A landscape with many valleys, sampled at points; each row gives a point and its height.
A ball rolls from a point to the lowest of its 4 nearest points, and stops where none of them is lower. Distance is the straight distance between rows; heights are no part of it.
J658: [ -4 -44 -34 -32  23  17 -21   9  32  -2 -24  -6   3  23 -10  13 -57   4
   0 -15 -24   6  -8]  (h 490)
J577: [ 17  36  14   0 -34  13  48   4  10 -24 -24 -49   2   1 -54 -18 -32  22
  -5   4 -32  -8  20]  (h 288)
J139: [-23   4 -18   7   1  22   1   5   7  -1 -36 -36   7  38  -6   0 -17  -7
  23  -3 -32  -7 -36]  (h 283)
J118: [  3  -8 -18  25  10   7 -36  -8 -24  40  17  27 -17  19   8   0  19 -29
   6  19  16 -22  11]  (h 364)
J821: [ -5  -4 -27 -34  14 -17  24  -3  35 -11  10  15  11 -20  -8 -12  -1  11
   2 -20   4  -1  -2]  (h 541)
J916: [ -3   4  35  39 -50  18  -2  18 -11   0  21 -11  -7 -13  41 -11   1  -4
  23 -11  -6  10   2]  (h 172)
J268: [ -3 -19 -24 -16  27  22 -16  14 -25  24   7  20   1  15  -6  18  16 -10
  -9  15  13 -22   5]  (h 455)
J169: [  0 -15  44  44 -47   9   3  21   3 -15  22 -15  -3 -15  21 -17  -5   0
  15 -16   0  -5   3]  (h 158)
J891: [ 13 -19 -12   0  34 -10 -21 -21 -22  46  30  48   5 -10  29  31  37   2
 -37  14  22  23  25]  (h 402)
J94: [  7  22  20  -3 -40  17   1  32  23 -29 -29 -38  13   4 -42 -19 -67  19
  11 -20 -14 -18   8]  (h 658)
J255: [ -7 -28 -10  -7  10  26 -21  -3  16  12 -22 -14   0  21   3  10 -23  -1
   4   7 -11  -8 -18]  (h 316)
J783: [-26  21 -14 -32  11  19  31  -6 -19 -10   4  -1  -9  -4  -6   1  27   7
   9 -17   0   4 -18]  (h 471)
J402: [-19   4 -24 -40  22  12  41   1   5 -13 -19 -11  -4  28 -14 -10 -19  23
  13 -26 -17   4  -8]  (h 412)
J333: [ 25  28  69  49 -30 -23  -8   8  -6  12   9 -17   9 -26  23  19  19  17
 -24  35  -2  21  19]  (h 258)
J573: [ -1  14   1 -30  -5  -9  25 -18  42 -28 -20  -5  30 -29 -39  20 -49   8
 -39 -12 -26   4  10]  (h 746)
J37: [-14  22 -14 -15  -6   4  44   8  13 -31 -19 -35   8  16 -27 -33 -49  18
  16 -26 -22  11  16]  (h 605)
J64: [-32  10 -16 -28  31   4  21   0 -23  15  18  15  -2 -20  -3  21  48  -2
  -7 -11   6   3 -10]  (h 306)
J651: [ -3 -24 -14 -27   7  10 -12 -16   5  14  -7  17 -14  13   8  12 -12  -2
  -5   3  -2   4   6]  (h 356)
J857: [ -2  -8 -11  13  -6  11 -21 -28 -12  35   9  17 -29   3  24  19  -4  -3
   9   6   1   2  -7]  (h 277)
J431: [ 13   6   4  16  22 -45 -11 -20   1 -14  37  15  19 -32  40   4  41  10
 -20   5  22  14   7]  (h 249)
J779: [  7  10 -15  -8  27 -10  -5 -23 -17  13  32  31   4 -22  28  11  53   1
  -7   0  15  23  12]  (h 247)
J805: [-15   7 -22 -30  15  -2  39 -16 -16 -14   1  15 -14   2   1  -3  13   9
  12  -8  -1   4  -7]  (h 366)
J696: [-22   2  12   2 -16  55   2  -1  23   4 -38 -52  35  28   6   2 -23 -14
  16 -25 -46   5 -35]  (h 67)
J958: [-10 -26  -2  -4 -19  25  -8  -6  22   1 -17 -19 -10  25  14  -5 -32  -9
   7  -4  -9   0 -12]  (h 262)
J882: [  8  32  30  16 -25 -24  23  12 -14 -27 -12 -10  -3 -10  -6 -15   9  18
   9   1   9  18   7]  (h 55)
J845: [ -1   5 -28  -2  52  10  -4  -2 -31  18  26  27   4  12  -8   2  38  -7
 -18 -10  16 -23   8]  (h 383)
J741: [ 12  -6  20   3  -9 -26  -1   1  18 -13  -4   3 -10  -5  -4 -14 -17   1
  -3  12  28   6   5]  (h 303)
J308: [  5 -52 -32 -14   8  20 -36  -6  20   2 -20   5  -7  14   2  16 -41  -3
  -5   2 -10  -8   3]  (h 418)
J771: [  8   0  27  32 -42  24 -12 -12  -3  16  22  -6 -19 -10  48  -5   1  -8
  19  -3  -7  -7  -9]  (h 225)
J910: [ -8 -28 -48 -31  45  15 -16  45  -3  21  -4   4  38  37 -22  -1  -8 -23
   1   0 -14  -8 -11]  (h 450)
J35: [-10   9 -25 -18  34   8  -1   3 -36  15  18  27 -17 -11   9  13  59 -15
 -15  -1   4 -13   6]  (h 265)
J239: [-12 -17 -44  -8  36  22 -18  10 -14  19 -25 -10   9  38 -23  -6  10 -24
  15  -3  -6 -23 -16]  (h 395)
J716: [ 24   0  17  19  22 -48   0 -13   5 -15  19  13   1 -14  22 -12  27   4
  -5  17  32   6  13]  (h 203)
J386: [  2  12   9  -4 -17   5  37  11   1 -27 -13 -21  -8  11 -22 -26 -25   8
  18  -3  -4  -1  13]  (h 254)
J318: [-35 -13 -50 -43  24  12   5   9  15  18  17  33  12  -7  -9  26  23  -4
  -3  -2   6  14   6]  (h 637)
J811: [ -7 -26  -2  -5 -26  19 -12  -1  40 -17 -32 -31  -3  25  -1 -14 -59   3
  19 -18 -24   3 -20]  (h 399)
J81: [ -3   4 -14  24  35 -38   3 -12  -1  -8  35  17  16 -39  26  -3  50  16
  10  -3  26  16   4]  (h 211)
J185: [ 22  -6  49  26 -42 -19 -29   0   5   8   5  -8  10 -30  16  -4 -18 -23
 -11  22  21  -7   0]  (h 344)
J705: [ 11 -10  35   9 -49   4 -25  12  29 -17 -16 -24   3 -17 -17 -13 -48 -12
 -15   5  -6 -19  -7]  (h 315)
J712: [ 12   1  22  26   7 -39  -8 -22  24 -15  27  -1  29 -31  23  57  13  37
 -38  34   7  34  -5]  (h 328)
J77: [  1 -23   0   8 -17   2 -34  -9  32  -3   2  -2 -10  -7   0 -13 -48  -4
   4   0   3  -2  -6]  (h 389)
J657: [ 18  49  65  30 -13 -26  -1  23 -15   5  -5 -27   1 -22  11  11  42  31
 -11  33   4  15  27]  (h 195)
J310: [ 16  40  51  25 -36 -12  11  15  -4  -2  -8 -31   5 -11 -15  11  12  16
  -8  21 -12  11  30]  (h 241)
J828: [ 16  25  33  11 -20 -17  24  19 -12 -13  -9 -36  -6  -2 -30 -17  -5   8
  10   3  -6   9   8]  (h 107)
J464: [ 27   6  45   9 -20 -36 -10 -14  16 -18 -17   0   4 -12 -18  14 -31  11
 -36  23  -5  14  -4]  (h 648)
J95: [-10  -2   5  14 -24  22   0 -17 -10   8  -2 -13 -25   6  18   1  -4  -9
  26   2   3   3 -16]  (h 180)
J367: [ 15  24  21  -7 -25  -9  28  13  21 -40 -27 -15  10   6 -56 -13 -51   6
 -15   3 -11   0   6]  (h 575)
J232: [  3   0   0  -5  11  -7  19 -26 -18  11  11  18 -19  -2  21  -3  35   5
   0  -5   7  23   9]  (h 171)
J517: [ 34  31  47  42 -19 -28   4  18 -28  -2  10  -8  -7 -14  23 -18  32  21
   7  14  12  32  17]  (h 142)
J359: [-31  -9 -40 -16  25  25  -1   8   4  -2 -49 -20  15  45 -29  11 -23  -6
  15   0 -21 -29 -19]  (h 88)
J141: [-15   7 -14 -13 -10  29  -3  -9   0   4 -24 -22 -10  35  -3   3 -18 -10
  20  -5 -23 -17 -29]  (h 348)
J275: [ -9   6 -13 -16  16   4  15 -20 -30   2  -4  11 -29  10   7   5  28  -4
  -5  -5  -9 -17  -9]  (h 255)
J964: [-23 -16 -35 -34  28  25   8   6   8   1 -28  -6   6  44 -21   6 -26  -2
  -4  -5 -30 -14 -11]  (h 162)
J473: [ -7 -15  36  31 -39  19  -5  25  29 -17   2 -40  11  -3  -3 -26 -49  -5
  10 -23 -12  -5  -6]  (h 100)
J820: [-14  20 -31 -26  42  19  24   6 -38  10   9  13 -11 -11  -6   0  59  -1
   0 -14   2 -13 -17]  (h 381)
J16: [-14   8  -5 -21   2  -2  45 -13 -15 -29  -2   0 -11  12  -9 -17   0  16
   7 -17 -11  21 -11]  (h 257)
J686: [  7  -7  -7 -16  -2  -7   5   5  37 -34 -25  -2   1   7 -18 -23 -61  -2
  -1 -15 -15 -17   7]  (h 672)
J675: [ 15  20  45  31 -36 -17  13  18   1  -6 -14 -16  13 -16 -10 -11  -7   4
   1  16   2   3  -1]  (h 151)
J48: [  3  24  21  41 -24   4 -13 -14 -42  38  25  18 -22  -4  45  -5  20  -9
   8  -8   1   4 -11]  (h 221)
J614: [  7 -14  17  18 -24 -17 -15 -13  -2  11  14   4 -16 -14  24 -10  -3   5
  15  13  20  10  -7]  (h 234)
J345: [  8 -27  -7 -18  10 -26  -1  -1  36  -9   1  20   4 -21  -2  -5 -14  -5
  -6  -2   4  -6   0]  (h 586)
J746: [ -6   2  18  11 -31  23   7  12   0   1   2 -22  -8  13   9 -18 -23   6
  26 -18 -15  18  -9]  (h 238)
J561: [ 26  47  48  32   0 -26  15   3  -8 -22  -3 -11   5 -21  -3  22  24  26
 -18  27   6  25  13]  (h 192)
J921: [-16  28  -7  13  58   1   1 -18 -30  17  24  41 -15 -16  17   7  70  -9
 -20  -5   2   2   6]  (h 542)
J132: [-17 -19 -11 -20   3  19  -7 -12  14  -4 -27 -17  -1  25   2  -1 -35  -1
   4 -11 -26  -7 -22]  (h 325)
J152: [-29  11 -43 -65  36  33   6  27  -5  16  -6   4  12   9 -40   5  20 -11
   1 -29 -13 -21 -12]  (h 529)
J861: [ -5   0 -33 -12  36  13   4  -2 -23  21   0  10 -13  25 -16   9  25 -14
  -6  16  14 -22  -4]  (h 378)
J83: [ 21  25  10  33  14 -32   8   4 -16 -20   2   4  -2 -16  28 -10  30  17
   6  -2  15  27  12]  (h 117)
J695: [-17   6 -34 -23  23  -6  14 -11  -3  12  30  31  11 -25   7  21  47   0
  -3 -11  -1   3   4]  (h 148)
J338: [  5   9  28  -3 -30  -1 -10   8  30 -31 -31 -15   5   5 -31  -5 -80  -3
 -11 -12  -5 -22  -2]  (h 597)
J627: [-17  -5 -47 -47  11  17  -1  12  21  -4  20   9  12 -14 -19  16   4   2
  -1 -24  -1   7   3]  (h 566)
J678: [-23   3  -3  22  -8  32  -8  -2   3  16 -14 -29   4  28  25  -6   3 -21
  24   1 -20 -16 -33]  (h 367)
J10: [-22   2 -51 -52  52  12   4  37 -15   8   0   3  11  24 -13  14  21  -8
  -3  -1  -9 -29 -13]  (h 488)
J465: [ 26  -9  60  12 -55 -26  -6   3  10  -6 -10 -10   7 -12 -14  20 -34   2
 -23  23  -4   3  -2]  (h 739)
J875: [ 28  19  44  26 -23 -26   5   6 -15  -4   5  -1  -1 -11   7 -23  11   3
  21  12  23  18  17]  (h 167)
J973: [  1 -18  -7   1  12 -16 -16 -32 -16  18  21  38 -16   7  30  24  22  -3
 -14   7  13  15  18]  (h 373)
J982: [  9  15  28  51 -43  30 -11 -10 -20  26  30   7 -16  -5  47   4  17 -11
  25  -5  -5  10   8]  (h 174)
J496: [  7   6  11  14  20 -46  -9 -12  16 -17  16   5  25 -28  22  11  29   0
 -23  12  31   9  -5]  (h 244)
J222: [  2  33  12  20  -1  -8 -12 -31 -52  30  14   7 -29   5  32  -6  30   0
  -4   9   3   0  -2]  (h 160)
J319: [-10 -19 -31 -45  31  25  28  10  -8   8  -8   3  -3   8  -5  23  11 -10
   1  -8  -1 -10  -7]  (h 693)
J656: [  3  27   0 -23 -21  18  42  -2  28 -43 -34 -10  19 -10 -49  -1 -62   9
 -29 -16 -35 -11  22]  (h 669)
J969: [ 20 -32 -21   0  16  14 -21  -8 -19  35  20  37  -9   8  -2  16  15 -10
 -29  20  21 -19   9]  (h 445)
J616: [-17  -7  14  10 -31  42   4  -4  23   4 -16 -40   1  19   1  -2 -29   2
  30 -14 -16   5 -22]  (h 285)
J785: [ 14 -20  24   7 -32  -3 -28   0  25   1 -11 -23  -5  -8 -10 -17 -54  -1
   8 -15   7  -4  -6]  (h 405)
J104: [  3  19   2  23  10  -2 -13 -37 -37  26  19  31 -25  11  38   3  36  -3
 -10  11  21  12   6]  (h 118)
J519: [  6  -1  19  -1 -19 -13  12  -3   3 -18  -7  -7 -12  -2   0 -24 -12  11
  17  -7   7  12  13]  (h 248)
J638: [-23  15 -45 -33  49  25  15  16 -31   7  -2   0  -2   8 -15  -7  45  -8
   5 -20  -2 -25 -26]  (h 415)
J505: [ 14   4  63  51 -47  -1 -18  26  -4   0  16  -4   8 -35  25   0   8  -3
  -3   4 -11  -2   3]  (h 314)
J724: [ -2 -48 -56  -8  38  31 -36  30  23   4 -24  11  41  39 -35   3 -31 -35
   3   2 -17 -13 -13]  (h 422)
J88: [  1  -5  -8 -23   6 -23  19 -15   4 -15  -3   8 -15   1  18  -4   8  11
  12  -4  12  20   4]  (h 274)
J460: [ 11 -26   8   3 -16  -2 -23  10  32  -9 -20 -14  -6  16   4  -8 -50   6
   8 -16   0   1  -1]  (h 243)
J773: [ 28  11  49  56 -33 -27  -9  10 -13   4  14  -6  -5 -20  25  -5   9  -3
   3  13  18   0  13]  (h 184)
J177: [ 11  -3  20   6   2 -43   3  -6  19 -25  11   2  35 -36   7  37  13  24
 -25  31   2   9  -2]  (h 296)
J987: [ -3  21 -18  31  12  27 -34   3 -52  24  20  25 -30   9  21 -26  48 -19
  20   7  23  -9  13]  (h 406)
J331: [ -3  24   1 -22   7 -27  25  12  29 -30  -7  -2  22 -25 -36  -9  -9   7
 -11 -16   1  -9  10]  (h 622)
J186: [ -5   9  -6   8  11 -40  12  -6  22 -21  10  16  21 -33  -5  -2  23   2
   3   6  10  -2   8]  (h 264)
J8: [ 20   2  28  -3 -18 -22   4  -3  18  -9  -8  -3   6 -13 -24   6 -32  13
 -21   8  10  -2  -1]  (h 514)
J245: [-19 -24 -32 -42  28   5   6  -1  12  -9 -21  -4   1  25 -17  -7 -33  13
  -1 -10 -26  -7   1]  (h 256)
J938: [ 17 -15  15   7   7 -30   0 -15  18  -4  10  14   2 -22  11  -8  15  -6
  -3   3  29  10  16]  (h 90)
J786: [ 14  10  49   9 -35  -6 -14  -1  13 -11  -5 -15   5 -18 -12 -14 -39  10
   2   8   2 -14  -3]  (h 280)
J428: [ -2  -7  -8   6 -35  20   9   2   7   2   8 -20 -21  23  10   0 -14  -4
  17 -11 -11   5 -23]  (h 210)
J393: [  3  -4   2 -30  -6 -34   7   3  37 -26  -6  12  25 -19 -18  -7 -16  -1
 -14  -6  -7  -6   7]  (h 741)
J532: [ 20   4  27  13 -24 -21  -6  -2  -3  -3   2 -16 -22  -4  11 -20  -9   5
  17   1  16  -1   3]  (h 202)
J597: [  3 -31 -44 -23  37  22  -5  27 -20  15   5  15  21  35 -21   4  16 -28
  -7   6   8 -20  -2]  (h 477)
J667: [ 14  35  26   8 -28   4  40  30  -4 -26 -10 -36   5   3 -35 -29 -20  19
   3   3  -4   1  29]  (h 169)
J701: [  2 -18   7  23 -21  13 -26 -32  -9  23  17   5 -26  -4  34  10   6  -6
  -2   2  -2   2  -1]  (h 260)
J664: [-12 -13 -38  29  26  36 -29  24 -19  18 -10 -23  -5  40   3  -9  27 -33
  27  -6  18 -20  -7]  (h 407)
J203: [ -4   1 -34 -38  13  23  -5  11   4  29  31  43  15  -8 -12  36  25 -11
 -17   2  20  13   0]  (h 584)
J789: [-26  -7 -21   2   0  35  -9  -2  23   6 -44 -31  18  27 -19  -2 -15 -14
  15  -3 -40   0 -34]  (h 224)
J527: [  1   8 -22   1  42   9 -11   4 -49  21   4  17 -14   9  11   0  45 -21
  -7  11  19 -23   8]  (h 318)
J336: [ -9   0 -27  14  38 -21 -11 -21 -13  23  41  35  16 -33  26  27  53   6
 -12  -2  20  38   5]  (h 337)
J947: [  1 -24  -1  -4   0 -36  -3  -8  15  -8   7  23 -14 -13  17 -15   3  -3
  -4   6  18  -1   8]  (h 302)
J959: [ -8 -12   6   8 -24  14 -30  13  47 -27 -30 -42  18   0 -27 -24 -74  -3
  -1 -27  -9  -9 -10]  (h 675)
J957: [-16   5 -31 -25  34   8   0  -7 -12  30  38  38   2 -19  -3  37  57 -15
 -19   3  14  14   3]  (h 420)
J585: [ -3  -1 -14 -19  12 -24  14   3  28 -10  18  14  14 -30   8  -9  14   1
  -6  -4  14   5   7]  (h 576)
J429: [ 14  22  20  34  -3  -5   6 -22 -40  15  19  16 -25  -8  41  -7  30  22
   9   9  19  30   7]  (h 63)
J171: [-16  -6 -29 -33  27  -6  15 -16   1   6  15  32  -7 -20  11   8  33  10
  -3 -20   6  13  -3]  (h 404)
J506: [  0 -23   4  13 -27  13 -19 -10   6  -5   2  -8   1   0  21 -10 -33  -4
  20  -5   0  -5  -8]  (h 263)
J279: [  4 -39 -24   6  16  34 -33   1   1  24  -7  11  -8  24   4  18   3  -6
 -13  24   7 -19  -4]  (h 431)
J151: [ 15  17  28   2   8 -33  16  -2  21 -33   1   4  20 -21 -12   2   2  12
 -20   0  -5   5   2]  (h 355)
J352: [ 14  27  23  -9 -12 -18  23  -2  26 -42 -19  -8  18  -4 -33  -3 -44   8
 -18  10  -8  -1  11]  (h 492)
J262: [  1  10   0  12  22 -34  18  -6  -1 -28  17  14  12 -31  12   0  35  11
   0   5  11  26  -3]  (h 137)
J759: [  1 -43 -36 -27  24  24 -21  16   8  18 -18  19  11  21 -15  20 -14 -10
 -10   7 -17 -13   5]  (h 501)
J138: [-26   6 -48 -43  31  20   9  18 -10  23  29  15  12 -19 -22  25  39 -11
  -6  -7  -3  -5 -20]  (h 641)
J292: [  8  -9   8   9 -34  27 -25 -10  10  18   8  -7 -23  10  19   7 -21 -11
  12   2  -2  -1 -15]  (h 218)
J501: [ -8  -6  32  30 -41  20   9  28  10 -23  -6 -37  14   1  -6 -17 -40   1
  21 -15 -23  -1   8]  (h 113)
J341: [  2  23  11  12 -11 -16  25  -5 -35   1   3   3 -25  -4  16  -8  31  18
  19  -4  11  34   1]  (h 99)
J209: [-10   2  30  29 -35  39   9  28  30 -18  -8 -51  14  -1 -11 -39 -42   8
  14 -30 -27  11   5]  (h 126)
J876: [-33  13 -36 -45  30  25  50  -1  -7 -14 -24 -15   3  26 -19  -3   0   5
  11 -28 -23  -5 -18]  (h 362)
J13: [ -1   3 -16  32  36 -38 -17  -6  16  11  55  13  29 -27  34  18  47 -11
  -7   3  25  24  11]  (h 368)
J816: [ -9  16  16   9 -25 -11  13  -4 -26   4   0   1 -16   4  32  -8  11  -2
  21   0   6  23   0]  (h 119)
J419: [ -4 -33 -47   2  27  37 -27  28  11   4 -26  -4  26  33 -15  -5  -5 -32
  11   3 -18 -34 -15]  (h 392)
J944: [ -5  -1 -20   6   9  22 -18 -14 -18  23   4   4 -26  24  16  16   3  -6
   1  26  -5 -18  -5]  (h 310)
J273: [  2  11  -8 -11  -4   7  26   0  24 -25 -24 -27   2  26 -22 -35 -55   6
  27 -24  -7 -11   0]  (h 509)
J442: [-11  -8 -32  -1  24 -29  -6   0  13   4  37  24  24 -40  20  19  33   6
  10  -5  16  25   2]  (h 465)
J130: [-43  -2 -31 -57  15   9  24   6   9  -3   4   5  -4  -3 -15   6   7   5
   3 -21 -11  -1 -11]  (h 638)
J825: [-13  10 -23 -25  46  13  12   2 -44  11  -3   9  -8   7  -9   6  32  -4
  -2  -5  -3 -21  -7]  (h 334)
J498: [ 10 -46 -16 -10  18  -1  -3 -14  -6  30  20  38 -14   2   1  22   7  -3
 -12  11  15  10  13]  (h 506)
J361: [ 32   5  41  21 -30 -21 -20  11   1 -14  11   0   1 -16   4 -13 -21  -7
  10  10  16  -4  -1]  (h 270)
J70: [  8   1  -1   4  -3  -6   0 -25 -26  20  13  13 -34  -6  27  -1  34  -6
  11   7  18   3   6]  (h 149)
J913: [  6  23   6   4  11 -45  16 -11   4 -33   4  16  36 -19  -2   8  20   6
  -7  13  11   2   4]  (h 183)
J158: [-13  11  -3  -9  10 -21  26 -10  -3 -16  10  10  -6  -9   6  -4  20   7
  12 -19  -1  17  -4]  (h 242)
J676: [  2  10   4  -9  -6 -19  27  -5  -2 -26  -8  -4 -12   2 -11 -27 -13  12
  13 -16  11  14   6]  (h 194)
J364: [  5 -35 -11 -18   4  -5 -22   2  39   0  -9  -1   9   6 -10 -13 -46  10
   6 -17   3  -2  -2]  (h 468)
J634: [ 26  23  53  26 -33 -25  -5  10  -9  -7  -9  -9  11 -17  -1  14  -2  11
 -21  29   4  17   9]  (h 266)
J819: [-17 -19 -51   6  37  36 -23  20   0  17 -39 -34  22  38 -19 -36   7 -26
  54 -20  -8  -3 -16]  (h 447)
J814: [  1 -13 -24 -11  33   3   0 -22 -19  24   9  34 -12   2  10  18  35 -14
 -15   5  11   5   7]  (h 317)
J219: [ 12 -27  -2  28  10  -5 -40 -20 -11  46  25  29 -28   5  21  27   6  -4
 -12  26  23   8  19]  (h 397)
J853: [-23  12 -27 -29  21  24  24 -12 -16  -2 -36 -32  -2  36 -17  -9 -17   2
  11 -19 -27 -11 -28]  (h 421)
J172: [ 14   0  55  33 -49   6 -22  11  12  -3   6  -8   5 -22 -17   2 -23 -14
  -4   3  -2 -17  -2]  (h 462)
J471: [ 21   9  22  26  11 -62  -9 -18  16  -3  16   9  24 -29  15  12  24  12
 -27  20  26   6   2]  (h 240)
J17: [-11  12 -15  -2  17  20 -14   0 -36   4 -15 -10 -15  28  11 -12  22  -7
   9  10   6 -26  -4]  (h 345)
J874: [ -6  25 -18  30  40  -7 -22  -9 -46  29  18  30 -28  14   8 -25  52 -11
 -16   4  24 -23  13]  (h 384)
J666: [-10  10 -14 -15  26  -3   4 -17 -32  12  18  20 -14  -5  10  26  59   0
  -6   1   7  -1   6]  (h 220)
J932: [ 17  12  49  21 -13 -35  -1  -3  10 -30   7  -5  15 -20   5  40  -8  45
 -38  35   6  42   5]  (h 354)
J768: [ 15  17  30   9 -40  -1   7  17   1 -14  -3 -26  -4  -9 -18 -19 -28   7
  14 -14  -2  -3  -4]  (h 155)
J54: [ 30 -14  36  30  -6 -44 -29 -26   2  20  11  11   0 -25  24 -10   4  -4
 -14  15  33   2  11]  (h 311)
J378: [  2  -2 -31  24   3  30 -33  -3 -22  31   2  13 -17  28   8  -1  26 -21
   4  18   7 -28  -7]  (h 342)
J539: [ 13  17  30  -8 -13 -22  16 -11  32 -30 -19   3  16 -25 -40  18 -41  22
 -39  10 -32   6   1]  (h 685)
J692: [  6 -25   9   2  -6 -11 -12 -23   7  13   4  16 -25  -1  17   0 -14  -4
   1   8  25   6   5]  (h 301)
J912: [-22 -23 -47 -72  24  22   6  17  20  10  -6  13  11  19 -12  23 -14   8
  -9 -12 -22   4   0]  (h 530)
J869: [  4   8  64  48 -47  -5  -6  34 -19  -5  20 -15  -9 -18  35  -8  22  -4
  23   0 -17  11  25]  (h 297)
J233: [-17   2 -45 -55  19  15   9  27   3   9  10  14  25  -3 -30  24  22  -8
  -8 -10  -2  -6 -14]  (h 574)
J846: [ 14 -25   2   9 -26  -5 -38 -11  25  13   9   1 -14  -5  15  -5 -35 -13
   6  -4  18  -6  -6]  (h 329)
J720: [ 37  11  71  45 -32 -34  -9  -6  -9   2   0 -17  14 -27   9  15  -8   2
 -22  37  -1  25   1]  (h 313)
J339: [  2 -18 -30 -30  22  13  -3  22 -13  15  14  29   3  16  -8  24  22 -24
 -26   4   7 -24   8]  (h 543)
J137: [-37  -9 -24 -52  29  16  25   7  -1  -7 -31 -16  13  15 -20  -2  -7  16
   3 -18 -33 -13  -9]  (h 276)
J925: [ -3  23 -11   5   5   8   6 -12 -55  17   3   4 -30   5  15  -2  40 -16
  -5  -2  -2  -3 -19]  (h 201)
J834: [  0   9  -9  30   8  25 -29 -10 -42  37  11  17 -37  12  11  -1  30 -31
  -7  23  11 -17  -2]  (h 363)
J76: [  1  -8  -4  -8 -18 -13   9   0  11 -14  -4 -15  -5   9  -8 -27 -37   5
  20  -6   2  14   4]  (h 333)
J153: [ -9  -6 -11 -18  -6   5   2 -11 -11   0  -9   2 -21  16  17   3  -2  -2
   4   2  -4 -10  -7]  (h 215)
J9: [ -9 -40 -30 -45  12   4  -4  -1  21  14   6  16   8   5  -7  16  -5   2
 -14  -6  -5   0   1]  (h 481)
J976: [ 40   3  48  29   0 -42 -19 -17  11   0  14   6   6 -21   9  21   9  11
 -32  33  25   9  -2]  (h 278)
J121: [ 13 -11  -4  18  13 -42 -20 -26  -2  28  17  37 -10  -6  27 -10  17   2
  -4  14  35  16  27]  (h 338)
J113: [-17  20 -23  -3  58   7   2 -17 -27  36  40  30  -2 -28  24  32  69   1
 -11   2   3   9   3]  (h 507)
J480: [ -4 -23 -24   9   0  31 -25   0   5  16 -26 -14  -8  30  -1  16   1 -15
  15   9  -9  -8 -20]  (h 351)
J613: [-30   7 -42 -34  32  15   8  20 -25  -1 -22 -17   4  36 -27 -12  21  -6
  15  -8  -9 -35 -16]  (h 454)
J342: [-20   3   1  -9 -18  13  22  -4   1  -9 -19 -32   0  32  -7 -21 -48  13
  19 -13 -17  11  -9]  (h 369)
J3: [ 24  13  41   3 -42  -6   8   6   5 -16 -21  -9   3 -19 -34   5 -45  12
 -32  14 -15  -4  10]  (h 683)
J968: [ -2  10   2 -27   2 -15  24  18  32 -38 -19  -3  19   4 -36 -19 -47  -1
  -1  -9  -9 -18  12]  (h 655)
J621: [ 12  21  40  13 -18 -16  24  -3  15 -26 -22 -11  12 -10 -38   6  -7  22
 -20   9 -10   3  13]  (h 304)
J809: [ -8   8   5   4 -28  24   7  20  18  -9 -15 -43   1  17  -1 -16 -53   2
  24 -27 -22   9 -14]  (h 300)
J499: [ -1  -7  50  41 -63  19  -1  23  14 -12   8 -26   6 -10  18 -11 -11 -11
  15 -13 -13  -3  13]  (h 127)
J546: [ -8 -14 -22 -26  22 -16   1  -9  -3   4  26  31   1 -13  15   9  32  -1
  -8  -5  15  11  12]  (h 556)
J33: [ -5   9   4  -3 -19   5   5 -19 -30  -5  -1   6 -27  16  23   4   7   5
  16   8 -12   9 -10]  (h 150)
J314: [-10 -23 -35  12  20  30 -23  13   7  21 -30 -18  12  37  -4 -11  -1 -30
  22   2 -13 -28 -11]  (h 377)
J487: [  5  14  -6  11  29 -11  11 -23 -28  -7  10  17 -10 -13  16   3  46  11
  13  -4   5  11   2]  (h 191)
J702: [ 12  -7  65  54 -53  23   0  17   4  -4  16 -18  11 -23  24 -13  -6   4
   7   0  -9   3  13]  (h 185)
J795: [-15   9 -27 -40   8 -10  29   7  46 -18   4  12  15 -16 -14 -10  -5  10
   4 -20  -9  -6   6]  (h 457)
J438: [ -8 -17 -30 -53  19   2  12   9  37 -22  -2   4   6   1  -5  -6 -28  14
 -10 -16  -5  -3  14]  (h 365)
J192: [ -8  -6 -24  -5  11  13  11 -13 -10   7 -18  -4  -8  18   6   9 -13  -1
  10   3 -17  -9 -19]  (h 279)
J992: [ -3 -46 -15  -5 -11   1 -27  -8  15  16 -10   9 -19   4   3   6 -26   4
  -6   8  19  -1  -2]  (h 230)
J384: [ 10  -9 -29  13  28   2 -21 -12 -41  30  26  38  -9  30  -3   9  36 -22
 -17  19   9 -25  18]  (h 391)
J263: [ -2  -9   2  -3 -27  11 -16 -14  -5   6 -10  -3 -18  14  18  -6 -16  -4
  12  -3  15  -4  -7]  (h 219)
J942: [ -1 -23 -31   1  17  37 -28  12   0  22 -19   0  -1  28  -7   8  -1  -8
  10   8  -2 -24 -11]  (h 372)
J743: [ 20  -5  22  -8 -22 -11  -6  10  21 -28 -22  -8   9 -10 -23 -10 -54   9
 -12   7  -2 -17   5]  (h 513)
J668: [  2  23   4  -2  -9 -18  32   2 -26 -25  -1  -6 -10   7  -8 -30  -4  12
  20 -11   9  20   1]  (h 112)
J42: [ 12   0  40  22 -50  19   1  27  25 -23  -6 -32  17 -13 -19 -17 -52  -1
   0 -14 -13 -16  -7]  (h 122)
J863: [  0  -9 -16 -15  22  -1 -14 -22 -13  36  30  52  -6  -3   3  16  39 -11
 -18  11  23   9  16]  (h 390)
J18: [  9  23  65  44 -40   3  15  38  -7  -1   4 -24  -5 -26  -8 -12   9   0
   8   1 -15   3  24]  (h 295)
J356: [  1   1  -1  -5   7 -33  26  -6  22 -34  -2   7  12  -9 -22 -18  -4   6
   0  -3   6  -1   6]  (h 570)
J423: [  9  45  20  14 -16 -27  30   2   0 -41  -8 -19   3  -8 -26   3  10  25
 -12  17  -9  10  23]  (h 128)

Call two points neighbours if one is among the 4 nearest of the other. Go from one point of each pair to the other, from neighbour to neighbour, staying as low as possible. Name the highest point that can't be avoided.
J359 and J882 -> J616
J938 and J532 -> J716
J992 and J938 -> J692
J882 and J473 -> J768

Where does a ball stop that starts at each point below?
J869 -> J473
J273 -> J882
J37 -> J882
J378 -> J429
J318 -> J429
J367 -> J882
J821 -> J359
J982 -> J473
